Points, in no order, along strands that fork and pass close to each other.
In the rows, 128 means zero.
Points whose rows are less than 128 apart are linked; no others are. Some points are linked to none.
z_368: [107 165 143 164 125 142 122 160 152 120 112 121  91  90 140 148 120 129
 111 120 138  99 158 134 146 150 156 101 117 119 138 102  91 130 151 130
 112 144  97 108 139 140 150 110 108 194]
z_820: [147 155 104 108 178 109 152 172 128 158 102 137 104  99  90  96 152 145
 120 111 156 101 148 106  85 119 199 100 153 151  84  52 135  94 127 138
 113 164 150 113 148 118 132  99 157 131]
z_632: [ 72 126 145 157 115 147 120 135 221 109 162 184 104  85 145 140 160 123
  79 110 160  81 143  96 120 139 105  89 140 207  89 145 115 148 114 193
  93 154 114 185 181  96  76  98 121 169]
z_318: [ 90 118 135 138  91 144 122 110 168 116 153 158  86 117 170 165 142  95
  99 154 144 116 158 130 132 136  71 133  90 140 134 179 112 160 136 158
 109 106  74 183 144 114 122 143  95 133]
z_83: [137 127 125 122 168 105 185 123  83 130 103  94 115  82  72  88  80 144
 131  92 113 132  87 128 100 146 199 136 160 100 170  90 118  43 143 104
 122 141 148  50 116 151 184 105 175 124]
z_321: [182 133 134 117 182  96 152  95  98 115 116 127 123 146  97 115 123 137
 148 125  96 140  91 130  86 102 178 135 139  80  96  92 137  95 102 130
 163 155 193  78 123 177 146 135 177  63]
z_355: [116 102 129 140 105 128 143  98 128 139  83 114 165 160  99 130  97 126
 120 111 109 118  78 135 151 152 150 129  93 129 193 144 131 110 122 125
 131  80 117 108  70 151 127 157 146 134]
z_390: [173 142 104 142 163 112 139 122 119 141 100 178 125 132  97 160 145 142
 149 159 104  98 102 111 112  86 164 125 133 155  78 108 152  89 116 158
 141 145 144 123 113 163 136 126 150  86]
z_462: [121 150 137 168 149 151 118 131 163 124 127 170  97 123 124 143 150 119
 137 132 153 112 125 109 112 127 159  98 140 127  74 102 124 120 122 145
 139 159 142 129 134 142 106 130 145 125]
z_87: [ 88 154 129 167  86 151  92 174 188 109 176 171 131 153 108 120 179 122
 104  97 158 115 134 120 144 165 132  81 148 152 100 152 138 187 109  85
 125 136 127 132 139 167  76  86 107 167]
z_589: [ 70 117 108 170 114 144 118 141 188 141 110 142 144 146  87 103 151 122
  71  89 159 114 128 102 120 173 143  89 104 201 130 147 126 153  96 131
 103 129 138 137 111 121  71 115 122 160]
z_973: [113 109 146 123 141 124 129  93 128 112 132  79 151 161 101  90 110 124
 144 101 113 174  74 143 117 144 151 126 108  62 164 118 108 140 126  93
 158 116 148  78 105 133 120 147 152 109]
z_790: [130 108 130  89  94 121  88 139  82 143 191 141 136 203 135 116 187  99
 141 159 107 152 157 148 120  88  79 160 133 138  88 201 137 200 119  96
 131 113 129 190 120 140 124 163  97  91]
z_697: [140 134 112  79  94 115 108 148 135 119 153 128 118 126 199 149 141 119
 126 139 162 134 188 127 150 147  56 141 105 108  99 139 112 153 141 142
 133  94 108 200 169  85 113 123  71 154]
z_629: [ 48 136 139 213  64 180 108 152 198 114 149 185 122  99 101 102 166 103
  63 103 145  83 125 114 132 179 121  82 124 224 123 183 114 162 113 135
 115 155 119 137 149 158  73  87 110 179]
z_735: [137 167 130 169 165 155 126 156 129 131 111 134  82  77 111 156 114 121
 140 141 136  99 121 143 118 122 168  98 125 111 145  99 101  72 160 134
 120 164 118  94 136 138 180 148 137 131]
z_818: [188 128 130  71 129 105 108 128  52 135 137 103 140 149 181 127 127 138
 171 178 109 158 153 145 131  86  94 180 129 109  99 113 144 127 130 134
 149 123 139 157 132  99 153 143 130 100]
z_352: [154 127 134  90 129  88 112 137 122 122 148 142 119 168 137 133 148 124
 139 141 137 161 139 130 130 132 126 146 147 100  85 118 144 158 117 100
 151 121 149 148 134 126 109 132 117 107]
z_641: [137 105 145 139 141 137 144  86 105 127  85  98 156 109  96 141  87 150
 159 132 100 128  65 130 135 120 137 142 105  94 212 115 137  80 144 130
 122  89 128  81  79 142 174 159 168  97]
z_174: [119 133 109 119 103  91 100 154 121 124 191 183 140 193 110 140 166 117
 117 138 112 129 131 121 136 124 100 116 156 156  64 198 169 176 107  93
 134 108 149 180 103 183  68 125 100 107]
z_94: [134 114 163  75 121 126  88 155  35 129 188 130 122 202 177  92 165 103
 169 163 117 194 175 160 122  75  65 160 169  87  50 144 152 178 109 117
 155 172 176 178 153 119 112 153 105 124]
z_458: [114 151 129 135 113 144 115 154 182 121 130 154  91 105 166 150 136 131
 114 114 167 104 164 126 132 150 126 100 123 144  96 105 100 148 147 160
 105 138 101 166 181  92 113  97 104 179]
z_350: [133 162 122 137 135 145 139 141 162 141  98 109  77  66 154 177 102 142
 110 127 150  87 163 147 143 133 136 109 117 146 153  90  96  83 155 164
 105 139  78 114 161 115 172 117 113 186]
z_344: [120 119 144 141 125 152 125  77 143 127 121 115 106  91 149 191 106 130
 131 138 138 113 130 127 139 114  79 120  82 129 188 128 103 112 149 160
 103 111  77 121 103 102 162 162 134 101]
z_997: [187 110  75  52 121  78 144 125 112 122 129 117 183 157 160 146 141 157
 134 157 125 133 141 120 140 127  80 144 126 155 115 134 162 116 105 144
 149  69 141 180 118 110 104 140 120  96]
z_112: [132 111 120 155 123 124 129 101 138 134  98 148 147 159 109 151 135 119
 131 137 107 118  90 114 144 132 131 128  93 153 139 149 125 133 119 144
 128  94 107 129  85 155 110 154 139 103]
z_146: [140 145  91 127 145  97 155 144 150 142 108 158 145 144  96 136 129 144
 113 122 108 100 124  88 127 131 171 111 146 172  82 103 158 121 101 116
 138 132 162 117 110 168  83 109 135 126]
z_523: [165  92 164  92 145 112 133  64  80 109 136  84 154 175 120 109 119 129
 166 140  91 178  90 139  95  88 121 170 139  67 142 134 124 145 113 117
 161 140 158 100 113 129 148 168 172  70]
z_698: [124 117 127  76 126 110 132 131 161 121 139 104 131 136 134  89 108 130
 115  97 131 166 143 132 121 166 148 127 108  98 136 103 124 140 127 101
 132  98 139 114 125  82 113 118 141 159]
z_372: [170 134 142 124 109 153 113 108 122 135 135 133  76 119 196 174 137 126
 134 155 135 133 174 134 118 101  65 154 114 104 109 134 104 140 139 176
 126 133  88 172 164  69 136 139 104 126]
z_466: [101 168 155 176  96 137 111 169 173 104 178 200  99 113 151 158 167 107
 113 133 150 104 149 110 146 139 123  98 183 162  62 146 152 181 132 128
 133 144 111 168 178 157  86  86 102 157]
z_687: [151 115 131 103 132 105 137  94 139 123 119 121 151 159 124 147 135 140
 141 133 116 140 114 128 134 136 122 139  99 130 134 133 146 133 115 129
 138  88 121 133 103 124 123 136 138 106]
z_46: [160 139 108 108 173 112 176 121  78 135  85 120 110  73  58 110 111 166
 142 107 112 131  83 131  86 115 189 131 139 102 142  67 134  51 155 128
 134 145 155  58 125 144 176 130 171  88]
z_27: [146 137 114  87 112  93 116 164 121 109 168 147 145 185 119 139 168 117
 126 154 119 150 140 138 140 125  96 125 155 131  70 161 163 157 120 114
 135 105 148 192 140 139  73 133 111 123]
z_658: [185 119 130  79 167 112 136 125 108 132 114 138 112 105 123 142 117 161
 150 142 126 134 130 142  86 100 157 130 148  90  79  80 140  92 130 136
 152 151 151 119 157 102 150 129 154  92]
z_880: [159 102 156  64 134 121 134  71  65 134 126  59 178 135 176 120  94 156
 179 150  88 181 130 140 120  88  57 212 139 103 174 133 135 135 135 127
 136 105 114 145 140  58 189 137 148  78]
z_751: [110 115 164 131 134  97 129  91  85 104 164  74 178 162 125  66  78  94
 145  93  94 172  75 157 160 140 167 182 146  65 195 168 136 144 128  49
 149 115 169  81 100 180 156 121 133 132]
z_196: [155 126 140 146 100 124 113 108 105 128 141 158 142 171 146 151 139 106
 156 180  80 135 114 126 144  95 116 163 107 145 110 183 140 159 134 126
 130 123  99 152  99 181 128 162 120  99]
z_341: [142 150  87  98 170 117 180 148 125 181  83 123 104  68  64  99 127 160
 103 104 136  85 132 107  87 105 198  94 128 175 134  49 113  56 139 140
 107 144 138 100 141 101 146  97 164 123]
z_34: [ 90 147 156 142 112 159 108 147 171 101 160 154  93 129 151 135 158 116
 115 134 161 141 151 136 124 138 124  98 133 104  88 116 106 166 143 129
 133 160 109 151 162 122 107 116 100 162]
z_82: [197 113 118  46 153  99 139 136  53 128 105 131 112 109 137 125 133 178
 154 150 127 155 148 148 103  88 142 150 180  64  44  90 143  87 116 127
 164 160 174 135 167  88 129 131 148  99]
z_891: [169 114 151 119 105 154 104  65  92 136 138 148 143 152 148 172 161 129
 173 161 104 136 128 128 121  61  53 162  99 140 127 161 126 170 135 164
 119 118  99 153 115 127 132 160 139  59]
z_887: [ 69 148 155 195 113 173 113 135 210 128 133 159  89  81 150 154 144 111
  98 122 153  74 137 104 108 139 133  84 132 191 119 132  92 139 133 179
  88 167 103 157 168 122 106  92 109 170]
z_265: [ 99 167 100 162  94 134 115 197 179 131 140 180 135 120 110 136 166 134
  90 108 141  99 156  95 158 161 126  90 170 194  81 135 165 166 108 103
 123 141 134 157 139 161  64  76 116 166]
z_481: [171 125  99  78 163 105 159 118 131 141  88 125 131  96 112 142 126 158
 123 124 139 130 140 113  96 110 156 118 125 128 117  78 128  93 134 141
 139 111 130 101 127  92 151 120 157 108]
z_623: [ 68 126 110 193  91 159 132 106 179 139 105 127 113  97 140 142 108 119
  79  90 126  82 136 113 138 167  77 107  67 175 214 165  98 108 120 184
  81 103  81 139  98 121 112 146  91 203]
z_985: [126 104 157 150 103 154 126  89 114 128 156 158 126 156 137 166 153  83
 148 169  90 128 118 134 135  89  77 154  92 140 143 193 124 151 145 157
 111 112  89 144 105 150 143 170 131  76]
z_916: [ 98 123 123 163 134 132 159 145 117 128  82  98 153 118  79  78  88 130
 127  79 117 123  93 130 130 182 182 117 123 114 196 104 131  75 122  90
 119 141 152  50  82 148 135 120 143 163]
z_810: [ 93 143 126 183  92 136 126 155 187 117 125 156 111 121 151 140 136 107
  96 114 141  97 155 118 159 167 128 105 117 181 115 167 137 158 125 142
 116 121  90 134 136 150 102  94 106 179]
z_809: [146 103 160  55 121 108 114 132  65  99 151 104 114 148 175  81 121 135
 154 149 139 198 170 170 114 109 123 161 170  48  86 124 138 162 137 100
 161 168 168 139 179  94 118 125 123 152]
z_714: [171 126  79  74 145  73 157 142 135 125 119 138 155 152  90 145 138 162
 133 139 120 112 129  93 115 111 147 120 136 149  75 104 168 123  95 117
 136 101 168 125  96 147  75 112 152  99]
z_619: [161 128  97  90 136  78 166 122  84 138 104 104 174 137 139 114 100 150
 140 143  81 142  99 123 153 126 162 178 120 120 146 118 172 102 131 107
 148  85 123 109  97 166 156 111 136 116]
z_604: [ 96 149 122 194 109 151 129 173 144 122 107  99 146 117 100  73 127 121
 116  74 150 124 134 148 159 195 169 107 118 108 180 110 110 136 127  83
 128 152 129  63 114 157 122  93 118 203]
z_764: [ 82 107 131 181 111 156 112 129 143 127 121 132 146 186  84 101 138 105
 104  99 137 139  88 138 149 184 143 103  95 125 150 159 112 131 122 103
 146 122 140  87  85 177 105 140 113 130]
z_689: [149  95 116  59 135  99 171  85 109 132  92  80 185  97 141 129  65 147
 147 108 113 137 104 131 138 123 119 168 124 118 197 103 151 102 115 130
 129  60 108 120 112 101 175 125 154  98]
z_958: [212 141  68  75 148 114 139 120  78 132 100 133 133  79 150 168 122 174
 159 176 134 103 155 146 125  84  86 168 129 147  90  90 142  74 126 174
 148 116 108 163 167  78 173 125 113  83]
z_795: [166 148 119  97 140  93  92 180  56 118 176 153 137 167 162 118 154 136
 158 169 137 152 169 148 147 101  98 147 192  73  27 127 173 169 115  95
 157 169 175 193 150 149  83 119  92 134]
z_272: [164 107  83  48 136  57 134 142 114 104 142 112 167 192 100 128 136 156
 138 141 109 139 126 105 136 120 132 129 148 125  85 123 167 137  93  98
 151  89 198 155 108 148  85 126 143 117]
z_914: [120 114 142 124 112 130  80 133  80 136 207 123 131 230 122  88 182  84
 162 138  85 165 135 161 131  91 109 159 127 125  96 204 147 208 125  88
 143 136 142 151 116 180 126 165  86  94]
z_671: [107 103 141 118 122 151 124  88 168 125 123 113 129 137  97 141 130 141
 120  98 134 148  96 122 106 146 120 106  77 113 182 126 104 132 126 138
 125  98 114 112  86  91 116 162 145 112]
z_609: [120 159  94 184 117 113 121 177 155 132 123 167 142 132  98 106 143 138
 104 107 131  88 123  83 152 158 162 102 156 196  83 134 154 154 101 105
 138 146 151 123 116 191  76  65 119 172]
z_230: [193 141 107  93 128 122 128 126 113 134 122 142 111  94 181 172 119 161
 150 177 146 124 180 139 120  90 111 144 144 129  77  92 123 103 132 169
 137 127 103 165 175  79 152 132 109 123]
z_356: [134  79 129  64 154 108 166  79 101 130 113  63 168  84 130 123  45 152
 147 104 107 159  95 125 114 124 126 181 150  80 208 125 132  99 127 106
 128  69 121  88 122  74 197 121 165 108]
z_700: [104 127 125 177 142 156 128 120 179 139 101 131 110 117 105 120 144 128
  96 105 167 115 106 115 103 161 149  67 107 159 154  90  87 101 119 140
 107 160 135  93 115 101 108 136 130 154]
z_879: [115 168 115 169 138 157 145 156 180 148 100 127  89  62 130 153 128 146
  98 129 159  64 151 126 121 127 150  91 139 184 137  95  94  89 150 189
  89 165  96 132 170 127 155 108 114 183]
z_923: [ 96 121 125 170 107 148 134 132 186 132 110 145 106  97 155 153 117 108
  85  96 121  87 154 114 152 175 100 112  78 172 156 159 105 138 135 164
  92 110  75 144 137 130 121 113 102 181]
z_26: [165 127 151 102 119 128 110 114  80 136 132 108 116 134 188 151 120 124
 164 163 117 149 171 142 129  91  67 168 110 100 121 131 118 140 141 154
 136 129  96 157 142  86 158 161 111 102]
z_510: [ 43 115 146 187  89 188  94 129 160 106 179 157 104 168  98 111 183  80
  96 121 170 156 119 157 108 180 107  82  96  92 141 159  84 180 146  99
 126 139 117 126 134 145 112 140  78 127]
z_919: [ 76 100 121 167 130 154 131 107 149 138  80 103 143 114 113 125  89 135
 106  85 132 106 108 115 136 170 123  96  92 120 225 119 106  82 133 147
 107  97 108  78  79 106 127 153 136 155]
z_296: [ 99 135  96 128 132 108 132 158 215 129 125 153 120 107 126 128 143 143
  88  89 175 106 180  82 123 144 117  97 142 212  97 112 113 139 104 158
  99 112 131 181 166  95  84 105 143 186]
z_455: [135 145 144 103 102 116  81 182 105 102 170 165 114 151 161 137 163 132
 143 151 156 133 173 131 144 116 106 132 191  80  45 136 160 163 122 110
 149 143 151 197 168 124  66 108 100 149]
z_757: [ 57  93 111 239 104 178 125 127 164 153  81 134 138 107 118 103 123 112
  67 107 148  74 101 117 122 168 122  70 104 203 187 152  83 105 124 183
  74 163 116 106 100 130  88 128 121 186]
z_115: [121 165 117 185 159 163 140 150 154 146 101 131  65  46  99 180 122 138
 104 143 140  64 122 141 110 109 165  91 132 163 144  90  99  67 154 180
 108 176 100 106 141 112 168 133 136 140]
z_975: [139 122 143 150 125 140 137  82 123 135 105 114 148 106 117 171  98 129
 148 142 112 120 102 132 150 111 102 145  96 113 202 152 129 115 144 146
 111 101  92 103  84 133 162 181 149  90]
z_579: [100 133 111 140 135 130 192 153 115 159  68  84 140  93  92  99  76 143
 121  85 123 103 105 113 130 155 184 117 115 133 207  88 132  56 137 114
 121 118 131  78  83 140 164 124 140 168]
z_269: [144 134 111 147 121 104 135 122 147 131 102 163 161 139 133 161 131 128
 117 148  98 100 118 107 152 128 122 138 111 185 104 154 161 125 122 154
 129 106 110 147 105 176  94 123 136 127]
z_420: [115 167 124 143 118 116 102 187 164 105 168 192 114 106 172 157 173 138
 117 150 150  88 159 108 151 130 116 100 194 167  50 120 161 145 127 130
 138 129 124 210 170 139  76  78 109 157]
z_582: [109 163 126 115  87 114  90 173 126 109 174 182 106 139 182 165 163 125
 132 161 160 111 173 122 143 126  74 119 181 133  53 155 153 158 128 128
 135 133 128 234 184 121  64  97  86 142]
z_427: [ 99 137 109 153 133 124 148 141 210 134 134 161 132  72 129 133 152 138
  87 119 177  78 171  84 111 124 131  91 164 242  90 129 130 124 111 176
 101 152 121 179 166  97  72  85 133 157]
z_710: [165 112  84  85 142  96 177 111 108 149  83  92 178 114 117 127  75 159
 138 118 105 113 111 118 135 119 162 159 110 138 171  92 161  78 119 126
 139  75 123 104 102 113 162 114 153 128]
z_683: [153 130 120 103 110  99 114 131  86 141 151 117 145 179 176 122 119 102
 142 160 102 149 152 135 164 105  82 184  93 126 128 170 146 159 147 111
 141  87 102 173 118 130 147 146 108 125]
z_110: [ 99 149 123 178 149 152 125 156 162 155  90 130 106  83  94  84 154 131
 107 111 163  93 131 106 113 153 181  71 136 161 137  69  91 109 135 143
  91 179 147  97 126 119 110 112 152 147]
z_258: [109 174 141 158 147 154 112 177 175 140 129 140  89  89 128 120 158 140
 116 109 167 101 151 113 109 131 195  68 184 156  81  74 109 134 125 131
 117 182 141 133 171 132 116  79 140 163]
z_708: [141  99 153  88 143 102 133  90  63 120 149  70 167 140 150  85  76 101
 153 133 110 183 101 148 128 113 131 190 139  70 173 153 127 146 129  73
 143 121 143  99 119 121 177 135 154 120]
z_77: [118  97 172 110 157 103 131  80  71 135 174  53 180 153 154  76  60  91
 154 124  78 193  79 158 149 114 137 204 166  88 220 177 150 154 133  63
 128 112 165 102 116 150 187 139 147 132]
z_465: [103 115 131 168 133 140 161 122 113 141  90 108 162 139 111 112  85 112
 128 102 105 113  80 130 154 167 160 130 116  95 208 127 145  79 120  99
 135 116 130  73  59 162 133 147 128 151]
z_9: [169 124  96 120 152 124 139 121 164 136 106 165 125  89 144 179 136 143
 124 149 134  96 145 116 122 118 116 115 106 170  86 113 141 103 126 162
 117 125 107 165 151 105 129 127 136 103]
z_836: [ 96 150 139 197  95 162 119 179 175 127 113 125 118 106 128 126 131 123
  98 101 154  97 148 126 157 166 153  97 116 163 141 117 112 147 142 119
 113 148 103 116 139 149 121  90 105 209]
z_761: [179 142 126 108 152 139 145  97 103 128 109 119 122  85 115 182 102 161
 155 146 130 127 120 140 118  88 129 143 114 106 148  99 126  88 142 158
 120 127 100  99 128 113 191 151 143  84]
z_512: [123 124 159 140 128 131  97  95  92 137 172 116 129 220 116 104 164  77
 155 138 103 173 107 144 125 103 114 166 116 108 128 183 127 192 127  89
 147 135 138 137 100 178 137 176 125  78]
z_690: [155 139  86  63 163  95 194 145 106 163  89 113 128  62 104 116 106 166
 113  93 139 107 138 118  85 117 175 123 123 148 127  57 128  53 139 129
 113 111 138  95 145  84 160  93 156 132]
z_913: [158 112 131  70 105  96  93 130  70 146 172 115 163 210 158 114 158 108
 168 149  95 161 147 139 146  88  83 174 125 129 124 176 153 166 112  97
 136  97 134 183 119 127 131 155 107 107]
z_821: [ 41 134 151 208 110 183 106 128 167 114 134 142  88 120 125 144 125 106
  87 117 148  92 123 130 150 170  99  76  84 119 183 154  81 134 155 147
  91 144 106 113 111 138 114 139  94 161]
z_231: [165 106 165 120 125 146 113  68  83 129 131 114 147 142 137 150 140 134
 174 150 106 166 119 138 121  69  81 164 117 104 171 140 126 160 137 155
 117 125 105 119 111  99 171 179 147  70]
z_842: [118 113 129 124  96 122 118 134 106 140 162 166 137 181 125 137 162  97
 129 148  99 126 121 122 143 113 107 144 118 163  99 216 159 178 131 106
 132  96 115 160  97 191 104 149 104 109]
z_454: [131 107 141 123 148 126 145  91 111 129 101  98 138 128  87 123 114 137
 141 125 117 148  83 134 120 148 152 112 110  84 183 109 120  91 133 104
 129 126 144  76  95 122 142 149 173  94]
z_678: [ 32 131 152 221  95 192 102 142 202 109 139 166 100  91 114 114 162 109
  89 114 171  92 113 122 130 164 136  70 142 201 127 153  98 156 130 157
  87 187 110 132 161 135  83  87 113 170]
z_791: [189 141 110 105 176 128 160 124  78 145  98 130  98  70  84 143 117 166
 154 138 112 132 109 146 111  85 162 157 138 106 127  80 134  62 156 146
 139 139 121  93 151 131 202 140 157  80]
z_271: [ 65 118 150 206 109 174  96 126 141  98 180 135 115 186  83  79 183  79
 113 114 150 149 105 159 151 180 126 107 106  77 142 179  85 175 128  69
 158 150 140  96 125 182 122 142  89 107]
z_841: [100  87 156  80 136 130 143  66 130 122 125  76 168 120 118 106  63 142
 147  98 128 169  81 126 111 138 122 154 118  80 212 130 116 116 114 103
 130  72 138  95 107  84 161 146 160 111]
z_497: [217 132  80  51 142  97 143 119  81 129  98 118 170 114 156 151 119 170
 156 178 128 132 153 121 132  96  80 162 131 137  97 110 147  97 117 158
 146  81 129 174 146  97 133 132 123  73]
z_172: [ 98 123 145 157 139 154 110 104 167 129 125 126 102 120 121 138 133 122
 104 120 146 135 119 120 122 142 128  84  93 114 156 111 101 131 140 147
 107 133 108 110 110  90 118 142 130 116]
z_54: [135 104 169 126 153 126 103  88  86 128 158  98 137 184 128 112 124  94
 168 132  94 178  85 158 125  98 120 156 120  87 159 149 116 165 124 115
 141 142 142 101 103 152 148 174 152  83]
z_825: [ 55 103 130 212 106 176 118 108 193 129  92 128 109  78 129 139 120 130
  58 101 140  73 131 113 126 168  88  83  83 203 183 156  88  91 126 197
  69 142  92 132 123 119 101 138 121 185]
z_239: [ 96 121 112 112 129 116 152 142 166 149 106  88 142 127 119  86 109 130
 104  67 137 139 137 103 134 190 166 102 105 126 155  90 106 142 109 112
 119 104 139  99 114  97  95 105 140 180]
z_447: [120 129 119 112 102 113 107 144 125 124 152 136 135 168 151 128 135  95
 118 125 138 147 150 138 158 130  99 151  93 122 124 168 128 182 155 102
 119  85 108 161 131 134 129 144  94 135]
z_415: [150 165 132 137 143 128 131 163 107 125 123 119  95  97 148 137  93 129
 146 153 122 128 132 145 133 128 161 131 125  93 131 100 128 109 157 111
 127 147 106 111 142 146 179 135 119 141]
z_177: [151 135  90  97 108 116 116 130 132 103 159 171 121 112 188 189 158 134
 118 176 167 110 166 115 125 121  39 127 143 177  65 161 146 121 105 184
 131 112 120 241 176  91  78 120 115 103]
z_294: [148 131 117 113 131 100 142 121  95 139 119 109 186 174 135 104  99 110
 136 131  86 144 101 136 166 129 161 173 121 110 143 144 155 138 120  78
 143  90 137 111  82 168 138 131 115 142]
z_76: [167 151 115 146 157 154 152 102 132 142  84 133 107  71 100 200 103 157
 147 159 118  89 122 133 134  95 125 118 126 139 171 117 117  65 151 171
 119 124  90 110 113 122 195 161 142  91]
z_661: [119  88 147  95 117 132 123  77 144 119 133 116 149 181  97 127 146 123
 145 120 118 169  97 137 121 129 117 138  95 110 151 156 116 142 123 119
 138  92 132 123  98 121 133 164 131  91]
z_252: [112 161 146 174 159 143 112 165 159 125 132 174  82 103 111 125 172 121
 143 117 160 107 126 106  97 116 190  75 176 138  48  78 126 121 114 134
 126 188 164 127 159 136 107 103 146 121]
z_872: [ 64 131 132 220 105 173 101 149 164 108 153 155 115 165  90  91 168  90
 110 109 149 126  95 139 147 186 131  85 104 131 136 165 103 146 127  93
 153 166 141  81 109 185  94 132 116 123]
z_770: [ 58 109 119 173 100 156 126 136 200 115 149 182 139 123  93 122 150 114
  70 103 128 105 128 113 125 178 108  95 113 212 116 184 126 164 113 144
 121 126 104 160 130 135  58 113 114 143]
z_524: [151 140 141 108 111 138 111 130 132 113 129 137  81 111 177 160 140 131
 137 156 155 139 179 155 121 105 112 127 137  86  78 106 108 126 147 152
 134 146 111 162 181  78 135 128 105 138]
z_249: [176 130  96  54 142  54 121 142  60 111 161 105 173 185 146  85 118 141
 144 153  86 160 122 136 155 116 139 182 157 103  91 141 178 147 112  74
 167 117 183 136 116 148 121 112 119 124]
z_297: [190 109 146  42 141  96 120 134  43 108 121 114 127 129 172  89 112 146
 155 158 118 171 161 155 113 102 118 164 178  58  66 114 146 116 113 118
 161 160 174 143 163  88 136 126 133 121]
z_519: [136 104 176  82 121 130 101 149  86 124 162 116 114 177 181 106 157 112
 152 144 137 193 185 163 123 103  88 155 158  67  85 130 140 178 129  97
 152 156 148 157 156  93 118 142  86 132]
z_803: [ 73  92 179 161 147 140 119  82  95  94 177  61 150 149 121  63  76  78
 154 116 123 182  80 168 124 140 126 147 138  29 239 165 122 127 143  85
 143 138 167  76 118 138 169 154 149 109]
z_712: [175 112 148  80 131 125  89 133  52 144 148 132 142 184 182 128 147 125
 188 176  98 176 155 155 128  63  79 168 158 101  67 134 156 159 118 116
 157 161 148 167 147 105 132 150 131  90]
z_830: [148  93 149  54 130 118 136  94  87 120 144  63 167 153 163 104  88 128
 162 134  97 188 123 148 123 103  99 189 139  89 153 142 138 144 131 105
 139 108 134 125 138  87 152 127 141 108]
z_957: [179 107 146  88 168  83 130  89  77 115 134  98 138 179  97  91 126 139
 166 137  84 177  89 133 101  97 152 166 161  58  99 122 135 130  97 119
 161 139 209  83 123 163 147 138 171  74]
z_812: [115 159 145 126 143 143 127 161 187 125 126 139  82  89 150 144 150 143
 120 111 179 100 176 101 111 126 162  93 151 132  82  63 103 134 128 145
 112 158 131 136 189 102 112  86 120 185]
z_591: [ 99 120  91 116 124 116 132 154 190 152 121 128 150 132  96  99 133 138
  87  76 153 118 143  99 128 172 141  88 112 176 125 103 123 140 109 134
 101 103 139 114 107  99  76 135 127 158]
z_617: [169 108 164 104 132 153 121  76  77 137 119  78 163 114 156 143  91 148
 182 146  95 155 126 143 127  77  58 186 127  86 193 130 130 140 137 148
 116 104  93 111 112  87 203 155 147  64]
z_325: [ 78 129 117 234 105 163 124 159 149 157  72 125 138 106 108  83 135 120
  89 108 139  90 108 118 137 169 160  88 117 192 161 120 110  99 109 150
  92 157 128  87  86 149 107 108 120 174]
z_547: [142 126 135 102 161 122 168 116  70 114 119  87 126  75 111 110  67 143
 150 117 104 149  98 139 114 111 172 165 158  60 176 103 124  63 154 107
 133 136 137  67 127 137 204 128 169 108]
z_63: [127 114 128 138 108 147 120  83 153 116 137 127  98 117 176 189 128 114
 111 142 118 102 150 124 136 122  39 151  70 147 158 164 104 142 145 180
 102 101  73 160 120  99 143 158 113  96]
z_57: [138 124 135 120 142  88 121 109  86 128 165  72 174 189 129  78 109  92
 148 120  73 165  82 145 161 122 147 182 126  88 156 172 156 166 114  73
 162 110 161  99  90 184 153 137 121 127]
z_799: [163 125 144  79 138 101 133 126 110 118 123 121 123 135 131 131 120 130
 147 142 123 165 123 134 110 106 143 132 143  72  98 104 134 135 123 118
 158 145 143 111 132 113 128 130 145 110]
z_831: [141 150  91 155 128 101 136 175 155 137 106 173 151 136 119 126 137 132
  97 134 122  92 123  97 157 143 148 113 141 204  87 132 173 115 107 131
 130 117 136 140 105 177  81 100 132 159]
z_228: [180 143 108 152 150 144 153 115 128 141  77 167 128  87 105 178 134 155
 141 161 115  98 106 124 124  93 138 132 115 167 127 120 129  72 135 172
 132 130 106 105 115 155 157 148 148  82]
z_6: [121 101 120  91 138 106 134 112 144 107 135  92 151 161  91  77 112 129
 118  82 127 169 103 125 111 161 159 128 120  95 143 126 112 150 108  83
 143 108 167  80 104 109 105 118 145 140]
z_640: [ 96 108 108 171 114 140 138 139 160 136 106 128 149 168  81  88 141 117
  98  92 132 119 105 112 123 173 157  91 117 174 141 137 129 130 108 112
 128 129 154  95  82 155  74 114 124 133]
z_155: [148 125 157 104 152 115 140 107  86 115 120  86 119  89 148 125  53 144
 151 140 122 165 124 150 109 113 141 163 149  62 176 117 125  99 165 118
 138 143 113  83 142  99 206 137 156 121]
z_270: [167 161 133 112 116 124 128 132 109 119 113 110  71  86 166 161 102 130
 134 144 149 114 164 145 127 125 132 147 119  82 116  85 116 104 170 137
 129 135 108 133 163  92 175 132 104 144]
z_388: [123 132  99 111 142 136 191 141 110 155  82  75 126  48 100 124  47 157
 115  87 118  92 124 127 133 143 166 129 123 117 222  90 125  44 150 121
 111  98 112  82 114 111 184 127 147 155]
z_180: [115 176 111 166 157 149 157 176 128 167  95 129  84  76  83 100 141 141
 110  95 159  93 138 114  99 118 210  84 146 159 106  65 106  88 135 133
 108 192 154 106 149 123 152  97 145 148]
z_699: [ 52 145 153 165  75 183 104 166 190  91 201 188  99 128 118 131 177 106
  96 114 154 114 139 118 133 148 115  89 163 168  69 167 143 185 126 101
 125 152 123 165 177 153  65  81  91 145]
z_51: [ 62 144 165 173 100 175  91 136 165 108 177 159  84 137 128 144 153  99
 108 137 176 131 137 142 131 150 123  89 107  95 116 143  82 175 147 114
 127 150 103 131 154 145 104 136  78 134]
z_44: [122 142 116 108  85 132 107 142 155 117 159 145 104 151 171 164 147 103
 107 142 142 130 169 126 151 140  81 140 113 128  96 174 138 181 147 136
 125  96  99 191 155 115 102 118  73 144]
z_124: [174 140 117 130 178  88 136 136 103 146 108 148 118 132  89 124 133 140
 154 138 108 120  94 111 100 106 185 117 142 122  82  89 142 100 115 112
 140 150 160  96 116 167 141 127 158  87]

Follow the links from the first point to the second, and from the first to the third. Name the last point that the two ways share.
z_77, z_341, z_958 | z_658
z_294, z_415, z_110 | z_658
z_582, z_714, z_658 | z_831
z_427, z_6, z_258 | z_589
z_579, z_455, z_231 | z_112

A fork is a point with three links, a tip a point with one. Leave the first point through the second and follow the links. Name the first fork or tip that comes.
z_46, z_791 | z_44
z_57, z_751 | z_658
z_231, z_617 | z_841
z_640, z_764 | z_462
z_321, z_124 | z_155
z_415, z_735 | z_325
z_810, z_836 | z_524
z_318, z_63 | z_589
z_481, z_690 | z_112

A fork is a point with three links. Follow the links from the first point to the second and name the forks in between, in order.
z_83, z_591 | z_44
z_872, z_913 | z_589, z_44
z_799, z_923 | z_658, z_524
z_913, z_770 | z_44, z_589
z_350, z_297 | z_524
z_355, z_415 | z_112, z_658, z_524
z_455, z_712 | z_831, z_112, z_658
z_294, z_671 | z_658
z_34, z_63 | z_589
z_26, z_272 | z_658, z_112, z_831
